A landscape with many peaks, sampled at points; each row gives a point and its height.
From any point a climber steps to the highest of the 2 points nearest to it. It stops when none of these is higher. Distance is the straight distance between rows; heights are no part of it.
seg (h 3.95): 78 87 128 92 118 78 80 112 101 107 115 103 120 90 143 100 111 77 108 85
 101 90 79 89 106 75 123 103 108 102 107 70
Vilo (h 3.33): 83 107 89 108 108 150 87 82 106 113 110 113 139 108 109 80 110 122 55
 112 97 79 101 143 81 98 106 119 122 82 81 88
Seruv (h 3.17): 156 106 95 89 63 126 90 107 124 89 87 117 111 117 108 108 121 53 60 97
 89 92 117 157 74 93 102 110 121 84 82 84
zab (h 4.17): 52 101 136 132 120 65 124 104 92 114 82 78 117 86 55 130 110 126 114 51
 111 88 74 48 109 96 94 53 59 111 133 111
bakez (h 5.26): 71 81 114 118 110 51 120 111 111 116 96 82 90 103 72 72 74 87 123 124 92
 106 77 64 132 131 122 112 120 84 102 115
Gaf (h 6.02): 115 121 123 88 106 102 116 115 71 46 78 128 84 85 57 97 62 66 114 89 79
 148 120 73 87 103 106 112 101 72 110 112
nav (h 2.67): 135 82 62 105 45 125 69 104 146 106 94 117 105 91 135 80 121 91 57 130
 93 75 100 152 66 104 88 130 132 122 57 101
Bedo (h 5.89): 91 90 90 118 125 112 81 72 90 108 128 83 74 81 70 93 94 164 137 115 126
 92 106 94 105 104 54 104 71 146 100 138
ribe (h 2.47): 124 102 105 97 82 101 118 119 107 86 66 102 96 107 44 128 87 62 104 84
 84 106 85 96 85 123 78 75 111 109 92 120
Zivet (h 3.50): 106 94 65 54 113 103 87 92 63 71 121 90 110 98 140 76 108 78 84 121 86
 99 114 104 106 96 99 124 114 108 99 77
Golu (h 2.15): 86 90 98 107 123 71 98 52 81 115 124 65 90 90 116 110 102 160 120 102
 121 94 96 89 125 74 49 84 65 121 138 115
Fonel (h 4.71): 59 115 120 139 111 112 84 83 130 125 128 119 134 99 121 91 103 153 81 90
 115 92 83 119 92 70 111 96 99 109 113 74
kidap (h 3.20): 92 92 132 123 95 28 93 111 149 130 79 80 102 90 122 109 91 92 136 85 114
 103 70 86 110 91 132 89 86 107 118 102
fotez (h 4.50): 136 123 61 85 71 110 85 106 103 53 97 113 97 91 94 79 77 96 107 126 88
 132 120 110 71 90 86 121 103 142 87 114
dosup (h 5.20): 102 84 115 94 115 45 118 131 103 91 108 97 88 110 110 103 93 59 107 101
 81 100 93 87 130 121 154 106 121 79 101 82
bup (h 2.51): 98 85 91 109 80 40 102 80 139 135 104 63 101 86 145 122 111 111 125 114
 122 95 74 106 110 82 74 87 76 119 128 108
zure (h 5.10): 113 94 94 101 108 32 144 114 76 71 67 90 68 81 112 99 81 76 117 73 61
 144 109 38 126 143 101 88 118 80 117 116
makag (h 6.44): 60 104 114 127 114 137 121 89 104 145 124 96 107 105 61 121 122 126 118
 100 131 82 88 106 102 102 94 72 81 85 105 98
dur (h 4.60): 102 81 123 112 89 79 107 117 113 100 74 105 100 108 43 93 87 66 116 97
 97 75 58 104 98 116 122 86 136 127 71 79
kufiz (h 5.11): 53 101 120 119 124 117 114 87 66 129 150 87 83 83 81 117 112 160 124 98
 134 93 116 62 122 85 76 90 65 89 116 110
gog (h 0.72): 96 78 74 96 101 99 84 87 118 118 107 101 93 64 133 70 108 90 158 134 113
 107 92 95 87 91 60 148 100 125 99 112
sipud (h 5.79): 93 113 75 77 115 173 77 83 47 84 101 91 82 104 65 93 110 129 92 99 116
 108 132 99 90 107 73 100 67 107 93 130
Vizis (h 4.74): 105 98 98 83 116 73 120 120 74 70 111 109 79 96 105 89 77 74 119 101 79
 128 106 69 114 116 127 113 121 84 107 95
Reso (h 6.55): 60 83 111 111 103 25 120 91 99 114 92 55 122 107 99 106 94 103 97 106
 102 85 74 83 135 111 122 72 89 92 125 110
ligiz (h 6.57): 101 109 58 75 97 141 73 54 103 110 101 103 102 73 167 52 95 116 71 136
 110 107 130 116 93 102 85 154 96 90 85 80
Mipi (h 3.92): 88 86 74 109 82 134 80 88 118 109 82 108 121 97 89 75 94 111 121 142 105
 90 88 120 76 104 61 130 110 129 68 143
Zafu (h 2.44): 128 103 50 80 58 113 86 98 123 97 105 97 105 105 128 89 105 86 68 146 90
 93 111 132 89 100 73 122 112 109 85 109
baf (h 6.81): 101 119 102 69 119 134 93 100 75 93 137 119 85 63 133 101 108 95 105 88
 112 112 111 83 91 94 110 99 87 118 87 46
zile (h 5.49): 106 110 82 96 130 108 88 77 82 89 128 103 69 54 100 77 87 152 149 113
 118 111 113 66 88 88 69 114 77 145 104 120
luzar (h 4.30): 90 91 79 110 94 104 104 84 107 106 105 80 123 142 70 100 111 126 73 130
 100 66 87 141 106 109 88 80 118 109 96 117
Sir (h 6.19): 95 101 86 72 111 148 98 89 66 99 98 87 93 101 75 106 105 94 107 103 108
 114 111 90 91 117 69 94 84 89 100 131
tarip (h 4.75): 126 102 101 98 93 112 104 120 101 67 105 133 95 106 77 76 80 58 110 127
 81 115 122 125 92 118 139 141 129 87 69 91
nat (h 7.63): 77 126 99 115 113 158 121 106 89 117 107 118 117 137 57 126 125 127 88
 84 106 91 99 104 97 98 99 67 84 78 113 91
Molog (h 2.70): 137 111 119 105 88 81 137 122 106 76 78 106 89 108 55 139 77 53 96 75 69
 115 104 113 104 128 115 86 107 89 93 100
koli (h 5.92): 69 83 112 123 107 27 131 90 105 127 85 56 93 89 98 103 88 100 124 104
 104 106 79 57 134 132 108 82 97 77 123 123
ruk (h 3.78): 134 78 140 104 104 136 65 114 135 117 105 118 91 99 143 103 134 79 84 82
 111 89 97 136 89 104 136 107 113 95 74 69
gedi (h 5.83): 87 87 107 96 107 26 107 112 110 99 100 70 118 117 120 105 101 80 89 112
 91 79 83 100 129 103 140 91 108 79 114 97
Poz (h 3.59): 94 144 102 109 120 129 92 84 130 128 103 117 115 94 127 109 111 138 100
 67 114 110 96 100 80 64 86 84 72 98 131 82
dilu (h 3.84): 89 140 96 93 119 150 81 90 92 87 97 124 120 95 92 92 101 141 85 75 104
 110 106 90 72 64 75 87 77 120 122 95
Rubad (h 5.41): 83 85 109 92 111 90 118 123 64 78 131 97 111 116 74 101 98 78 84 114 84
 78 100 96 123 115 131 96 127 97 81 79
gota (h 5.48): 65 102 88 91 118 168 72 89 36 97 127 96 85 119 79 98 119 153 75 87 119
 83 132 98 113 95 72 103 60 112 100 116
lokop (h 4.41): 39 95 133 137 113 59 115 83 97 120 96 73 124 94 71 114 109 145 118 76
 124 81 73 73 123 71 93 64 55 116 151 108
keli (h 1.47): 137 77 132 119 77 60 109 122 144 112 64 97 105 144 84 128 133 74 74 85
 102 52 94 156 109 107 168 71 118 80 79 82
peb (h 5.13): 110 124 80 95 107 110 81 73 115 103 126 105 91 70 131 84 87 146 122 113
 116 114 102 98 88 83 72 106 88 142 101 96
Zusuf (h 2.04): 89 79 98 106 130 74 92 67 50 97 124 71 62 85 109 91 90 164 134 97 117 94
 107 60 123 88 58 95 80 116 132 137
mudi (h 6.58): 95 130 81 58 102 154 84 69 70 98 99 102 111 95 137 79 103 97 59 104 109
 119 136 102 92 82 94 120 89 63 103 68
zulop (h 6.79): 133 124 84 85 75 68 114 115 123 101 77 89 99 112 125 143 89 85 97 88 82
 128 112 98 97 95 102 87 87 80 116 121
nem (h 2.62): 130 102 55 67 68 106 97 94 122 122 115 86 78 92 144 105 107 80 99 140
 108 109 109 109 101 111 76 110 92 97 95 106
Tefa (h 2.63): 131 122 122 87 95 109 123 116 102 81 69 117 98 107 77 145 89 52 95 68 81
 127 112 118 88 104 106 89 87 61 111 102
vomi (h 7.17): 81 116 63 62 104 157 77 46 58 94 100 94 107 84 149 55 96 129 54 122 109
 105 142 100 103 95 84 144 85 92 91 69
Mabad (h 4.42): 111 100 74 93 109 66 112 107 61 52 99 101 80 106 99 56 58 114 126 115 76
 133 120 59 110 100 109 122 127 92 119 126
naku (h 1.32): 148 127 81 71 68 98 78 98 130 107 83 98 96 106 171 106 101 85 70 96 98
 124 125 114 92 69 95 110 91 83 114 90
kog (h 4.01): 143 81 125 96 94 109 60 128 136 91 89 121 97 109 141 84 113 58 86 102 94
 105 111 131 92 95 131 130 124 92 86 91
Vog (h 6.48): 141 129 106 80 78 106 107 107 92 44 66 121 84 89 79 104 74 55 104 97 88
 160 126 100 62 83 88 111 84 78 114 113
vetim (h 3.58): 71 96 88 125 105 152 87 77 109 114 95 117 136 110 84 76 103 142 90 120
 104 78 90 138 79 100 85 116 116 110 70 119
dep (h 4.29): 121 101 59 76 89 83 104 94 64 59 96 88 75 104 112 73 72 111 114 125 86
 135 124 72 100 97 79 113 108 98 117 140
Mibub (h 7.80): 137 120 87 80 83 85 104 109 111 92 87 108 75 95 132 107 79 84 118 102 97
 146 114 82 88 93 101 104 97 70 115 115
pali (h 5.40): 114 98 86 100 95 24 136 113 91 83 74 66 87 95 107 130 86 85 101 81 68
 129 104 58 122 141 100 72 104 94 111 123
rober (h 2.89): 155 82 83 97 45 145 72 107 147 113 77 124 94 104 118 99 136 70 60 111
 100 74 107 158 60 103 92 115 131 94 57 93
Fad (h 0.61): 66 77 101 119 120 99 89 78 102 120 121 87 106 71 94 80 102 115 151 129
 120 88 85 96 104 94 69 127 100 126 98 113
fabe (h 6.31): 82 100 102 117 127 102 87 94 76 93 133 84 70 102 54 98 86 166 114 100
 114 94 107 78 116 111 85 79 76 139 110 139
ziga (h 3.14): 78 115 100 90 107 176 103 99 69 98 117 132 109 98 82 90 102 103 89 113
 108 111 123 111 84 103 111 117 96 79 66 89
nudib (h 3.83): 129 85 46 81 56 77 105 123 102 58 100 106 97 108 104 72 94 47 93 154 67
 109 128 107 95 101 86 147 121 92 97 126
Rovu (h 4.38): 60 111 111 120 123 105 85 67 99 113 123 110 125 104 119 86 91 172 93 99
 111 98 93 101 108 59 76 98 86 113 124 100
Bolub (h 2.29): 105 86 148 120 87 35 123 132 120 106 50 85 106 118 61 116 88 54 84 72 79
 84 66 100 127 118 155 87 105 89 89 80
Fol (h 4.93): 83 97 93 98 110 111 100 112 69 66 136 112 125 110 90 73 95 94 77 128 80
 84 114 115 109 101 131 129 135 102 72 83
feko (h 4.64): 98 92 96 106 124 71 106 100 23 61 97 83 43 86 101 82 81 144 115 69 91
 117 126 25 119 116 88 78 100 86 129 146
Boni (h 3.35): 70 110 83 103 111 182 88 71 82 107 98 116 120 88 92 72 104 134 96 121
 112 100 116 122 83 105 87 135 87 97 63 119
benun (h 4.35): 102 97 105 101 105 128 76 112 117 102 103 126 114 101 111 75 95 75 100
 121 95 101 102 128 85 102 123 137 127 81 73 101
Popog (h 1.29): 146 104 118 131 70 68 109 125 148 98 59 108 122 148 85 136 123 82 70 62
 83 75 98 158 94 81 145 78 113 94 97 80
zuti (h 3.44): 137 117 92 104 87 159 84 90 120 104 96 122 116 104 115 102 123 93 42 74
 95 90 108 157 67 98 115 105 122 90 81 55
Muvo (h 4.72): 92 85 97 107 101 66 111 116 116 103 108 89 102 118 71 71 78 82 109 146
 87 88 90 100 121 131 124 118 133 84 86 113
losus (h 1.65): 123 107 79 86 79 101 97 103 134 121 87 84 123 126 125 132 131 78 69 93
 97 80 89 140 89 92 87 76 100 91 108 96
Rokef (h 3.10): 101 103 85 103 104 139 87 72 128 137 119 97 116 101 132 94 125 114 54
 110 114 72 99 148 91 110 101 104 109 84 88 69
Ranag (h 3.38): 79 129 127 104 119 118 122 128 65 79 116 122 92 103 51 126 89 128 91 68
 98 110 118 50 105 93 107 67 80 93 111 110
gonag (h 3.85): 106 104 102 98 115 75 89 93 118 120 122 106 82 89 166 87 90 117 129 108
 111 116 100 89 109 79 120 114 107 83 113 88
pib (h 3.57): 77 113 112 91 122 120 99 108 44 78 110 104 85 101 70 97 82 130 105 83
 101 118 119 48 105 93 91 89 86 86 115 132
Rodod (h 0.81): 124 74 76 97 75 100 71 115 147 122 111 112 78 78 156 74 117 75 130 135
 110 107 96 110 87 102 91 142 109 123 88 103
zed (h 3.51): 102 87 125 116 103 53 71 99 149 132 101 92 107 101 162 95 105 102 117
 105 118 98 84 107 108 76 123 109 101 88 117 101
kig (h 2.22): 119 84 98 90 72 96 108 112 102 89 65 100 120 127 58 119 108 51 90 95 85
 73 81 125 85 102 85 83 136 104 86 105
bag (h 2.90): 146 115 107 95 76 109 112 116 121 90 82 112 111 129 88 134 108 51 77 82
 82 100 115 147 89 95 109 96 108 69 97 96
taz (h 5.17): 108 107 121 96 98 129 116 117 80 71 98 131 102 109 46 100 78 60 99 105
 83 106 116 118 91 110 123 116 121 74 75 94
sedes (h 4.46): 52 75 105 111 126 79 98 98 66 91 134 91 93 99 85 68 81 135 130 123 103
 91 94 64 128 102 105 120 107 127 101 110
fav (h 4.26): 139 115 93 79 89 102 96 116 88 45 88 113 102 94 74 104 78 69 106 94 79
 119 102 105 74 94 88 98 109 136 95 100
fem (h 4.78): 124 126 66 81 87 101 80 87 104 75 111 97 107 97 129 86 81 128 86 116 90
 121 108 109 88 81 81 104 104 137 106 101
duzub (h 6.84): 92 106 89 82 101 117 98 95 87 100 78 84 111 119 81 106 92 96 102 101 94
 115 100 87 92 100 61 92 95 78 122 149
rel (h 6.54): 81 120 116 112 105 121 123 118 94 100 105 114 125 132 57 124 103 103 83
 83 91 89 99 112 103 94 121 75 108 79 98 86
Mone (h 7.36): 73 87 103 112 107 51 110 89 80 97 96 49 106 125 75 113 92 131 92 91 96
 92 86 81 132 117 95 63 86 113 129 133
dib (h 1.88): 86 101 87 74 107 135 76 89 77 82 90 94 142 113 105 87 111 85 74 98 90 88
 96 116 85 78 71 109 112 105 101 103
tazu (h 2.01): 115 94 76 80 83 128 92 96 83 84 81 91 134 123 75 104 119 78 77 99 88 74
 93 133 77 92 67 91 124 118 89 107
tiv (h 5.70): 108 78 92 104 81 126 93 94 130 130 84 113 111 112 84 98 127 86 92 118
 113 58 83 150 70 111 104 94 143 95 58 96
Tafes (h 1.14): 148 55 120 106 62 60 100 149 151 102 71 102 70 117 102 115 114 32 103
 111 90 82 82 115 110 126 127 103 122 104 81 103
bofa (h 2.77): 89 92 129 111 124 50 118 118 107 99 79 107 73 62 92 94 77 74 147 74 90
 124 77 31 108 121 103 98 104 101 113 103
guta (h 4.10): 72 87 140 119 109 60 124 119 83 90 71 79 94 90 34 94 84 80 101 68 84 99
 64 40 129 135 107 75 106 124 94 97
gapak (h 3.93): 71 102 134 130 115 40 135 109 104 116 54 76 103 80 67 131 96 101 110 52
 92 114 80 47 115 133 107 59 74 95 114 112
Noke (h 4.24): 71 99 127 87 120 69 111 118 71 96 118 111 97 82 134 109 95 89 123 76 101
 107 90 49 113 78 121 95 98 91 116 78
Did (h 3.40): 170 97 114 98 62 83 120 118 103 36 94 127 73 103 85 101 83 14 106 107 71
 124 138 138 91 106 119 148 106 90 100 88
siz (h 6.14): 58 97 141 109 98 145 101 132 88 107 132 154 118 89 106 107 115 97 87 84
 119 85 95 92 87 82 119 104 106 102 70 52
mitog (h 2.85): 114 115 69 67 101 141 95 75 106 123 117 86 101 102 123 103 114 92 75 119
 110 96 111 126 99 113 85 97 94 93 92 83
maziz (h 3.36): 99 135 122 115 118 135 101 111 130 120 100 132 111 98 91 129 116 111 105
 59 112 98 89 108 76 81 116 65 80 103 109 72
mazik (h 5.60): 90 115 83 78 122 137 78 50 52 104 111 91 82 85 130 74 93 164 101 101 123
 105 127 77 106 70 54 113 65 105 119 101
rerug (h 6.68): 87 100 129 107 100 160 79 113 97 107 129 146 114 82 137 97 120 96 57 76
 111 92 105 118 80 89 131 119 113 93 70 40
nedar (h 3.71): 103 104 98 71 115 84 86 110 83 79 119 99 114 101 143 98 101 75 87 91 85
 98 100 101 107 84 120 104 115 102 105 71
nulu (h 0.92): 112 57 81 104 83 65 95 121 152 132 116 92 71 92 131 83 116 66 135 147
 109 93 87 102 107 125 106 124 110 100 96 112
ves (h 1.84): 129 121 70 89 77 130 108 101 113 97 70 100 128 132 86 127 130 83 72 76
 88 86 89 137 73 87 71 69 104 112 112 92
dafu (h 5.16): 57 86 147 137 95 90 110 105 123 145 105 103 120 100 77 111 122 96 114 87
 133 67 68 110 106 91 142 70 92 93 101 71
Satam (h 1.19): 132 116 87 95 83 79 76 102 137 93 105 96 125 114 158 98 103 97 59 101 86
 101 108 134 97 74 109 111 114 99 108 90
nelam (h 5.67): 51 98 139 130 95 123 107 122 102 119 122 133 127 102 81 110 119 112 88
 81 122 68 78 101 92 77 124 79 108 107 84 58
tavo (h 5.09): 92 72 116 113 89 102 102 99 114 120 83 119 107 115 54 88 115 85 99 111
 112 49 72 135 86 113 132 93 153 100 52 80
kuga (h 2.96): 106 110 109 113 101 31 115 105 129 123 70 82 92 79 130 134 88 111 140 73
 102 122 87 64 98 95 101 78 76 95 124 120
sirub (h 6.01): 106 102 67 97 93 127 75 51 129 133 116 101 101 65 166 68 100 127 92 131
 117 102 110 122 91 98 69 148 95 115 89 84
Fego (h 3.30): 124 117 69 73 97 130 80 81 83 71 121 96 116 88 140 73 108 89 42 113 86
 98 132 130 92 100 112 135 117 102 79 53
neval (h 7.52): 95 72 95 105 102 110 94 79 117 142 122 79 104 74 107 103 132 83 130 120
 130 69 76 126 91 107 82 103 104 125 81 83
Zavu (h 4.76): 50 70 114 121 126 81 117 105 76 110 118 88 82 85 61 65 85 108 144 118
 105 100 87 43 130 127 102 121 109 100 99 115
guf (h 5.91): 98 84 108 84 112 110 119 117 73 87 126 109 86 95 70 113 103 72 110 103
 95 89 89 99 104 132 124 84 118 117 69 72
Zat (h 7.02): 146 118 81 75 55 101 93 112 112 67 80 119 74 93 120 90 80 58 104 124 95
 158 127 103 73 82 100 126 94 80 106 110
bip (h 5.96): 107 119 69 78 80 110 93 85 110 104 84 87 121 127 117 106 97 110 78 116
 95 111 108 110 94 80 53 100 92 85 130 135
sut (h 1.30): 126 72 101 104 57 70 103 122 146 124 82 90 89 112 94 124 117 60 106 113
 109 74 71 125 94 119 108 76 116 112 82 106
sar (h 4.77): 54 92 130 137 100 77 114 88 123 140 88 81 130 102 71 109 114 108 122 87
 129 74 61 104 105 87 111 67 78 102 127 97
vab (h 1.66): 129 85 122 114 74 76 130 117 132 118 58 104 93 138 49 137 116 62 89 82
 98 68 83 141 102 122 142 66 124 78 76 87
bisi (h 3.21): 174 78 118 93 69 83 121 135 117 60 88 122 57 109 94 123 95 21 102 102 73
 107 124 139 105 130 125 123 113 91 89 89
mure (h 0.44): 72 89 80 112 126 148 82 60 80 102 114 105 106 54 110 65 106 140 141 127
 120 94 110 102 96 94 70 155 81 144 67 115
dolog (h 6.75): 69 90 116 124 119 70 94 100 70 90 112 67 80 110 46 106 92 152 97 73 106
 85 93 67 131 118 93 61 77 135 124 135
Bobat (h 2.73): 105 103 101 106 101 66 102 91 130 133 100 80 89 74 133 118 100 104 148
 98 117 113 83 78 95 83 76 98 84 98 124 116
mumel (h 0.52): 57 87 108 121 125 127 85 83 93 116 135 112 115 50 116 75 113 120 140 114
 121 87 94 100 93 80 91 147 100 128 76 81
loved (h 2.32): 87 93 90 116 99 71 103 53 127 137 111 66 115 92 123 121 118 140 112 110
 130 90 80 125 113 73 53 82 64 129 138 98
dumob (h 7.27): 101 116 125 73 105 155 81 107 84 91 115 142 90 70 138 98 106 78 88 75
 110 122 116 97 82 83 121 115 86 94 85 43
fopor (h 1.94): 95 64 68 91 121 82 87 68 45 91 118 75 53 102 121 71 87 150 132 126 110
 102 113 74 126 108 56 124 89 115 117 145
Bib (h 2.95): 93 108 108 94 111 170 104 98 90 112 108 128 103 92 63 112 115 99 110 92
 117 92 93 113 71 108 95 86 97 103 70 82
Zeriv (h 5.76): 72 124 117 135 101 120 115 116 120 118 95 124 138 143 83 120 122 119 67
 75 96 80 89 130 98 78 138 73 107 74 114 70
bada (h 5.14): 52 85 96 104 122 146 85 74 55 117 134 88 101 137 94 103 124 164 67 103
 118 71 113 112 131 90 67 95 66 100 116 111
Mugo (h 5.24): 81 112 80 104 123 159 71 51 80 109 111 101 106 109 109 81 107 180 77 97
 113 94 119 113 104 83 47 113 63 128 115 107
lunil (h 2.97): 107 125 117 104 112 64 132 118 96 84 94 98 96 104 76 137 74 98 100 70 75
 123 105 77 112 113 127 77 93 83 106 100
vali (h 4.61): 78 110 106 107 123 95 122 76 79 132 149 91 77 72 125 106 99 146 138 108
 130 105 110 64 122 83 96 100 84 74 112 90
luzet (h 5.47): 118 117 92 94 92 141 60 82 136 122 101 112 104 71 152 83 105 105 94 96
 115 113 103 117 69 86 86 123 96 116 91 80
rufa (h 4.02): 122 141 93 82 102 130 90 102 89 61 92 115 116 102 76 104 90 112 89 76 89
 122 114 103 71 73 84 83 89 122 113 103
liva (h 6.56): 99 65 83 99 92 100 88 92 126 129 110 88 109 95 110 90 129 79 106 144 118
 55 76 141 88 122 92 109 123 105 67 98
firo (h 4.18): 103 105 84 93 119 83 115 81 80 116 120 100 67 82 152 78 79 130 147 118
 114 117 105 67 107 85 98 111 101 69 117 101
lav (h 1.90): 98 92 107 118 82 70 128 106 124 121 77 82 113 134 46 119 105 87 88 104
 104 66 74 125 110 121 129 61 116 91 92 98
rulud (h 3.60): 158 100 71 82 67 81 109 112 97 45 110 108 96 107 106 85 95 35 91 126 71
 118 135 127 89 98 106 140 117 98 93 93
gan (h 5.15): 90 109 116 122 103 92 84 102 137 117 120 106 115 109 110 97 94 118 95
 107 105 93 86 126 99 94 135 95 115 102 93 86
Pavad (h 5.72): 42 89 118 122 117 158 106 98 67 129 132 103 106 106 53 110 124 139 110
 98 130 76 105 87 107 97 74 94 76 95 95 111
dinan (h 4.85): 98 98 100 110 123 48 134 106 52 70 88 92 60 75 108 86 74 119 127 73 77
 131 110 16 124 124 105 79 114 82 119 120
Luda (h 2.46): 101 87 143 123 101 17 130 130 123 111 51 81 87 94 91 131 88 69 103 62 80
 113 78 79 128 140 156 84 85 91 95 84
zapil (h 1.04): 134 46 115 110 88 61 84 143 155 107 93 105 67 108 121 81 116 50 126 118
 102 91 84 107 114 124 139 119 121 114 89 93
bafu (h 3.18): 94 126 126 106 123 87 144 125 76 77 88 110 89 93 53 151 87 112 90 51 81
 117 111 59 111 117 116 54 73 91 109 101
komo (h 1.49): 120 97 91 98 79 73 109 106 142 132 87 76 108 114 117 145 123 85 97 91
 109 86 80 127 95 107 107 64 85 109 103 94
Ponu (h 5.30): 98 112 61 88 89 138 79 60 116 112 88 97 129 122 129 83 100 135 52 127 98
 97 111 133 95 86 46 117 90 94 116 117
koton (h 4.07): 127 83 38 73 56 65 115 119 86 62 92 99 73 103 126 72 87 72 110 143 72
 132 118 75 98 97 80 130 117 94 121 133
bes (h 5.22): 110 130 113 119 104 115 103 114 124 106 93 118 134 134 117 131 130 104
 53 52 87 92 102 140 95 73 139 81 97 81 114 55
piba (h 3.16): 104 121 125 97 117 103 100 114 122 113 92 113 103 92 100 134 96 89 119
 67 104 112 86 92 88 91 110 73 83 94 108 92
Nik (h 6.34): 106 97 108 70 120 130 106 114 69 75 118 127 77 70 90 106 98 66 123 96
 100 112 100 90 86 117 110 98 96 119 79 71
laga (h 2.61): 86 81 148 120 113 37 123 126 118 115 66 99 79 80 91 104 85 58 128 70 86
 119 68 51 126 136 133 97 101 86 102 88
tutap (h 4.52): 71 94 86 98 123 101 95 99 74 89 141 108 102 96 111 70 86 126 115 133 97
 100 107 89 113 103 120 125 114 115 85 95
mupos (h 4.23): 95 91 88 99 97 93 103 106 105 93 103 89 124 129 67 84 93 85 86 141 87 75
 98 124 105 117 103 112 131 81 82 122
Vati (h 3.79): 75 107 97 84 119 118 84 98 44 70 111 94 112 117 92 83 89 128 88 101 92
 106 121 83 110 79 87 108 98 95 113 125
noge (h 4.25): 115 102 66 96 76 120 91 110 112 83 93 111 93 92 73 80 79 101 128 140 96
 115 101 104 79 115 81 120 109 138 73 136
Sef (h 3.90): 69 91 129 114 122 58 120 109 67 88 78 71 92 86 61 113 92 101 102 58 84
 110 86 30 127 129 90 65 94 104 114 126
bebos (h 5.62): 95 112 113 90 108 133 106 114 53 51 101 123 96 101 44 87 74 86 103 103
 86 128 127 83 94 104 110 116 103 89 87 112
vov (h 4.96): 87 99 68 104 102 155 71 46 106 119 88 99 125 106 113 82 113 154 74 106
 107 88 100 127 89 84 23 118 71 131 114 112
taza (h 4.05): 64 109 104 98 118 117 85 78 59 92 117 106 111 127 118 83 81 169 83 103
 101 102 118 84 117 58 82 107 91 83 125 122
bim (h 4.55): 73 96 112 103 125 58 118 102 61 95 111 89 82 79 115 98 84 122 135 81 98
 110 93 29 118 91 102 85 98 93 124 107
mituz (h 1.46): 150 101 83 77 53 101 78 121 148 117 80 91 99 116 160 129 131 59 61 101
 94 94 113 127 96 86 91 99 88 84 102 100
Rezat (h 2.11): 73 88 134 124 89 50 134 112 107 119 67 75 115 114 44 108 94 81 89 85 102
 75 61 92 127 125 151 62 97 92 99 86
Zamev (h 2.93): 110 109 123 103 111 77 110 120 121 102 79 112 79 68 83 123 80 77 138 74
 99 123 82 61 90 117 96 81 89 103 107 112
Dasi (h 5.68): 101 113 129 120 99 83 103 122 126 104 104 111 116 122 81 110 89 92 91 94
 94 94 92 119 108 96 150 90 117 83 91 85
Ked (h 4.31): 85 90 134 117 110 74 110 113 102 96 88 95 95 79 35 94 86 84 129 80 103
 84 56 66 100 117 105 73 107 146 87 89
sim (h 5.95): 126 97 92 94 70 34 128 129 120 103 60 77 96 106 117 155 97 58 91 80 68
 120 103 85 108 124 101 82 94 78 108 124
Sidib (h 3.62): 143 107 112 92 91 156 65 101 128 108 96 125 94 89 137 100 118 81 72 75
 108 109 108 137 70 101 117 110 103 104 77 61
fitok (h 5.99): 96 127 85 64 116 136 89 62 74 114 107 89 98 85 139 92 102 121 96 92 120
 111 119 82 97 78 67 100 75 90 117 85
Zinep (h 4.47): 120 107 75 84 108 86 100 94 41 57 99 77 55 100 93 91 77 129 105 94 93
 133 131 59 111 114 81 89 94 96 123 147
Det (h 4.73): 90 105 72 98 111 125 96 70 83 102 122 77 114 144 90 102 111 153 55 115
 98 80 113 134 123 101 77 84 88 107 114 113

Where does a climber stop that starts at each point below?
loved: nat
Ranag: nat
koton: Mibub
Zivet: Mibub
gapak: dumob
Sef: neval
zuti: Mibub
